Each row is a point on a tangle of strands that fork, close into loops and nearly touch. The rows are in no order.
Points whose rows are less than 49.1 apart are linked; no others are.
J_850: |   8 | -40 |  -3 |   6 |  14 | -17 | -33 |  -5 |  38 |  -1 | -13 |   2 |   6 |   6 |   9 |   7 |  -4 |  -4 |  14 |  -3 |   2 |
J_565: |   6 |  23 |   3 | -30 |   6 |  15 |  35 | -12 |  -2 | -11 |   3 |   0 |  -9 |  10 |   7 |   1 |   8 | -20 |  37 |   3 | -26 |
J_99: |  -8 | -11 |   0 | -19 |  -7 |  -8 |  13 |  11 |  -2 |  -1 |  32 |  14 | -15 |  18 |  19 | -17 | -23 |  -7 |  11 |  -1 | -18 |
J_999: | -22 | -20 |   9 |   9 |   1 |  -9 |  -7 |   1 |   5 |   3 |  37 | -16 |   5 |   4 |  11 |  18 |  -3 |   5 |   2 | -19 | -15 |
J_718: |  12 | -37 | -31 | -17 | -26 |  -9 |  12 |   1 |   4 | -20 |   3 |  21 | -11 |  14 |  19 | -11 |  -8 | -10 |   8 |  -7 |   8 |
J_219: | -16 |   5 |   6 |  -1 |   8 |  22 |  -9 |  -6 | -13 |  13 |  -7 |  -5 |  -2 |   6 |   1 |  16 | -20 |  11 |  -8 |  -5 |  13 |
J_666: |  13 |  23 |  -8 |   1 |  17 |   1 | -13 |  -1 | -30 |  13 | -19 |  12 |  -7 |   1 | -11 |  -1 |  10 |  24 | -20 |  18 |   3 |
J_540: |  -6 |  17 |   0 |   3 |   2 |  18 | -12 |   3 |   2 |   9 | -18 |  -9 |  13 |  -7 |   8 |  11 | -29 |   3 | -10 |   7 |  15 |
J_51: |   1 |  32 |   3 |  -2 |  17 |  21 |  17 |  -3 |  -6 |  -3 |  -6 |  13 |  -3 |  -4 |  11 |  12 |  12 | -14 |   9 |  21 | -13 |
J_70: |   0 |  24 |  -2 | -42 | -31 |  16 |  29 | -19 | -27 | -15 |   5 | -24 |  -3 |   5 |  -6 |  -5 |  -7 |   9 |  29 |  12 |  16 |
J_676: |   3 | -14 | -10 |  -5 | -33 | -19 |  24 |  11 |  -2 | -11 |  25 |  -3 |  12 |  -1 |   6 | -19 |  -4 | -11 |   8 | -12 |   7 |
J_620: |  13 |   5 | -15 |  -7 |  24 |  13 |  -7 | -11 |  -5 |  -4 | -23 |  27 | -10 |   6 |  -9 |  12 |  37 |  -7 |   2 |  22 | -12 |
J_698: |  -8 |  23 |  18 |   5 | -20 | -11 |   1 |  -9 |  -6 |   9 |   1 | -25 |  30 | -16 | -26 |  -2 |  12 |   4 |  -6 | -19 |  -1 |
J_910: |  12 |  34 | -18 |   7 | -10 |   7 |   6 |   7 |  -5 |   0 | -14 |   7 |  27 | -23 |  22 |   0 | -15 | -11 |   5 |  24 |   0 |
J_499: | -14 |  12 |  14 | -12 | -19 |  -2 |  18 |   2 | -12 |   2 |  32 | -14 |   3 |   2 |   0 | -16 |  -8 |  -2 |  11 | -15 | -12 |
J_863: | -12 |  10 |   5 |  13 |  30 |  22 |  -4 |   4 |  16 |   5 |  -7 |   5 | -13 |   4 |   9 |  24 |  -4 |  -5 | -13 |   8 |   1 |
J_9: | -12 |   3 |  26 |  29 |  25 |  -9 | -17 |   6 |  22 |   7 |  -1 | -14 |  -4 |  -4 |  -2 |  12 |  -5 |   1 | -15 |   0 |  -2 |
J_766: |   5 |   3 |  -8 | -27 | -29 |   5 |  19 | -21 | -39 | -14 |  12 | -24 |  -7 |  12 | -21 | -28 |   1 |  22 |  15 | -13 |   8 |
J_924: | -22 |   6 |   6 |  -3 |  27 |  34 |  -9 |  -4 |   1 |   0 | -15 |  -2 | -12 |  19 |  -3 |  29 |  -5 |   4 |  -7 |   1 |  11 |
J_799: |  11 | -16 |  14 |  28 |  -9 | -10 | -20 | -10 |   4 | -15 | -21 | -24 |  25 | -11 |  -4 |   8 |  -6 |  -3 |  -4 |  -6 |  37 |
J_45: |   5 |  -2 |  -4 | -38 | -27 |  13 |  28 |  -5 | -29 | -11 |  18 | -16 | -18 |  15 |  -4 | -21 | -11 |  18 |  25 |   4 |   6 |
J_394: |   7 | -35 |  17 |  31 | -13 | -15 | -14 |   1 |   9 | -12 | -13 |  -8 |   6 |  -3 |  12 |  -1 | -15 |   4 | -12 |  -2 |  38 |
J_101: |  22 |  17 | -14 |  17 |  -1 |  -9 |  -9 |  12 |   6 |   5 | -19 |   8 |  20 | -22 |  20 |  -2 | -14 |  -1 | -13 |  19 |   9 |
J_196: |   3 |   7 |  -9 | -13 | -23 |   8 |   3 | -11 |  -6 |  -4 |   3 | -10 |  12 |   2 | -15 |  -3 |  -1 |   2 |   6 |  -9 |   5 |
J_616: |   5 |  40 |   9 |  28 |  17 | -13 |  18 |   9 |  -2 |  11 |  -4 |   9 | -14 | -24 |  -5 |  -9 |  23 |  -4 | -22 |  17 | -18 |
J_172: |   1 |   2 |   2 |   8 |   7 | -20 | -11 |  13 |  21 |  11 |   7 |   4 |  12 |  -6 |  12 |  -6 |  -9 | -12 |  -3 |  -6 |  -4 |
J_703: |   6 | -22 |   4 |  22 |  10 | -29 | -22 |  11 |  42 |   6 |  -1 |   6 |   6 |  -4 |  17 |   5 | -12 | -15 |  -3 |  -2 |  -2 |
J_878: |   3 | -25 |  -3 |  -1 |   8 | -14 |  -6 |   0 |  19 |   1 |   8 |   5 |  -6 |   2 | -16 |  -7 |  34 |  -6 |   6 | -15 | -18 |
J_4: |  -7 |  32 |  15 |   1 | -21 |  -3 |  20 |  -4 |  -6 |  12 |  14 | -11 |  18 | -10 |  -8 | -11 |   0 |   0 |  -1 | -14 | -12 |
J_330: |  16 | -10 |  -6 |   0 |  31 |   4 | -13 |   6 |   6 |   1 | -14 |  36 | -33 |   3 | -10 |  -2 |  35 |   1 |  -7 |  20 | -12 |
J_909: |  16 |   3 |   0 |   9 |  -1 | -17 | -12 |   9 |  -3 |  20 | -11 |   5 |  -2 |  -9 | -20 | -13 |   7 |  13 | -30 |   3 |  -1 |
J_553: | -22 |  10 |  21 |  -2 |   2 |   8 |  19 |   4 | -15 |   6 |  26 |  -2 | -13 |   3 |  -6 | -10 |  -4 |   6 |  -3 |  -5 | -13 |
J_790: |  -3 |  -2 |   8 |   7 | -16 |  -4 | -21 | -18 |  -8 |   1 |  -6 | -37 |  28 |  -5 | -28 |   6 |  11 |  12 |  -5 | -19 |   9 |
J_207: |  13 |   4 | -18 |  11 |  -2 |  -3 |  -3 |  19 |  -2 |   7 | -12 |  16 |  -2 |  -7 |  23 |  -9 | -29 |   1 | -19 |  21 |  14 |
J_936: |   7 |  22 | -10 | -37 | -17 |  27 |  15 | -28 | -21 | -10 | -12 | -13 |   1 |   3 | -13 |   6 |   2 |   5 |  25 |   2 |   6 |
J_901: |   9 |   7 | -18 | -26 |   0 |  21 |   4 | -21 | -13 |  -2 | -12 |   0 |   1 |   7 | -15 |   6 |  11 |   6 |  10 |  -2 |   4 |
J_649: | -18 |   4 |  16 |  15 |  11 |  -8 |  -6 |   7 |   9 |  15 |  10 |  -7 |  -5 |  -3 | -14 |   2 |   2 |   7 | -18 | -15 |  -4 |
J_701: |   1 |  -9 |  27 |  23 |  26 |  -5 | -30 |  -5 |  34 |   2 | -18 |  -4 |  -1 | -10 | -13 |  17 |   9 |  -3 |  -2 |   5 |   4 |
J_44: | -18 |  12 |  24 |  11 |  17 |  -2 |  13 |   3 | -16 |  16 |  20 |  -8 | -13 |   1 | -18 | -13 |  19 |  10 | -17 | -15 |  -9 |
J_525: |   4 |  -4 | -10 |  -2 |  -5 |  -3 |  -4 |  -1 |   7 |   7 |   2 |  -1 |  10 |  -2 |   0 |  -2 |  -3 |  -4 |  -1 |  -2 |   5 |
J_699: |   3 |  17 |   5 |  12 |  13 |  -3 | -12 |   8 | -21 |  24 | -11 |   6 | -14 |  -2 | -16 | -15 |   2 |  27 | -31 |   9 |  -7 |
J_167: |   4 | -28 | -16 |  -3 |  -8 | -28 |  -6 |  -4 |  13 |  -4 |  18 |  -9 |  11 |  -7 | -17 |  -8 |  32 |   0 |  13 | -24 | -17 |
J_554: |  17 |  17 | -12 |  -8 |  28 |  10 | -20 |  -7 | -23 |   2 | -33 |  22 |  -5 |   3 |  -1 |  17 |  17 |  12 |  -7 |  27 |  -9 |
J_947: |   2 |  -9 | -11 |  -6 | -19 |  16 |   0 |  16 | -27 |  -9 |  -9 |  11 | -10 |   9 |  16 | -12 | -23 |  10 | -13 |  14 |  24 |
J_409: |  -3 | -11 |   1 | -16 |   5 |  -5 |  17 |   3 |   3 |   0 |  29 |   6 | -23 |  10 |   1 | -15 |   5 |  -6 |  22 |  -9 | -25 |
J_638: |  10 |  -7 |  11 |  11 |  12 | -19 | -23 |   4 |  10 |  14 | -21 |   0 |  -2 |  -8 | -31 |  -5 |  26 |  10 | -19 |   3 |  -2 |
J_744: |   3 |  -9 | -14 |   1 | -25 |  -4 |   9 |  12 |  -4 | -10 |   8 |  -1 |  10 |   4 |  18 |  -5 | -19 | -10 |  -3 |  -2 |  16 |
J_484: | -15 | -10 |  -7 | -17 |   9 |  14 |   3 | -11 |   9 |  -6 |  14 |  -3 |  -3 |   9 |   2 |  13 |   0 |  -6 |  17 | -14 | -10 |
J_891: |  -1 |  40 |  10 |  11 |  14 |   9 |  22 |   5 |  -9 |   8 |   5 |   7 | -10 | -11 |   2 |  -2 |  10 |  -8 |  -5 |  11 | -22 |
J_411: | -16 |  -6 |  13 |  17 |  28 |   0 | -16 |   3 |  19 |   9 |   2 |   4 |  -9 |   2 |  20 |  19 | -27 |  -3 | -10 |   0 |  -1 |
J_491: |   9 |  -7 |  -9 |  11 | -19 |  -2 |  14 |  31 | -13 | -14 | -11 |  26 | -10 |  -4 |  25 | -14 | -30 |   4 | -14 |  19 |  20 |
J_973: |  -4 |  27 |   2 |  -3 |   7 |  16 |   6 |  -7 |  10 |   5 | -10 |   6 |  20 | -12 |   3 |  23 |   8 | -20 |   6 |   9 | -12 |
J_121: |  -2 | -18 |   2 |  -3 |  19 |  -4 |  -7 |   6 |  12 |   8 |  -4 |  19 | -25 |   7 | -20 |  -9 |  33 |   2 |  -8 |   4 | -11 |
J_567: |   1 |   0 |   5 |  12 |  -7 |  10 | -19 | -13 |   4 |  -3 | -27 | -15 |  18 |  -5 |   4 |  16 | -15 |   0 |  -8 |   3 |  24 |
J_926: | -23 | -21 |   0 |  -6 |  12 |   0 |   0 |   4 |   3 |   1 |  30 |   2 | -12 |  12 |   2 |   0 |   6 |   1 |  10 | -17 | -13 |
J_400: | -17 | -12 |   2 |  -5 | -28 | -14 |  12 |  -4 |  -5 |  -3 |  37 | -19 |  21 |   2 |   0 | -15 |  -4 |  -2 |   7 | -19 |  -9 |
J_103: |  13 | -37 | -17 |   3 | -30 | -23 |  22 |  25 |  -4 | -28 |   1 |  18 |  -1 |   1 |  22 | -12 |  -6 | -10 |   2 | -13 |  18 |
J_326: |  14 |  31 | -11 |   3 |  -2 |  12 |  -6 |  -8 |  -5 |   3 | -23 |   2 |  33 | -20 |   5 |  20 |   4 |  -3 |   6 |  20 |  -4 |
J_531: |  -7 |   9 |  -1 | -16 |  12 |  18 |  17 | -15 |  11 | -12 |   7 |   1 |  -8 |   9 |   2 |  16 |  16 | -25 |  22 |  -4 | -20 |
J_50: |   3 | -37 |  14 |  11 |  26 | -17 | -30 |  -8 |  32 |  -2 | -14 |  -1 |  -5 |  -6 | -19 |  10 |  11 |  -1 |   8 |  -3 |  -2 |
J_331: |   2 | -32 |  -5 |  17 | -24 |  -1 |  -2 |  11 |   5 | -20 |  -2 |  -7 |   8 |   6 |  18 |   8 | -23 |   0 |  -3 |  -8 |  27 |
J_293: |  -6 | -30 | -17 | -26 | -13 |   0 |   8 |   4 |   3 | -10 |  22 |  11 | -14 |  25 |  23 | -13 | -17 |  -3 |  19 |  -6 |   4 |

A fork is a point with three links, a tip a point with one. Leave the first point through the second and follow the links. Name the first fork or tip that comes.
J_744 / J_331: J_9
J_167 / J_878: J_638
J_947 / J_491: J_616
J_616 / J_891: J_947
J_638 / J_909: J_167

A piece is two or more points that can be reached from each other along the links. Count, over all rows, the pieces, the separate loops (a circle has one, a figure eight two, a Y none), the forks (points with three links) and the tips (points with one).
pieces: 4
loops: 2
forks: 5
tips: 9
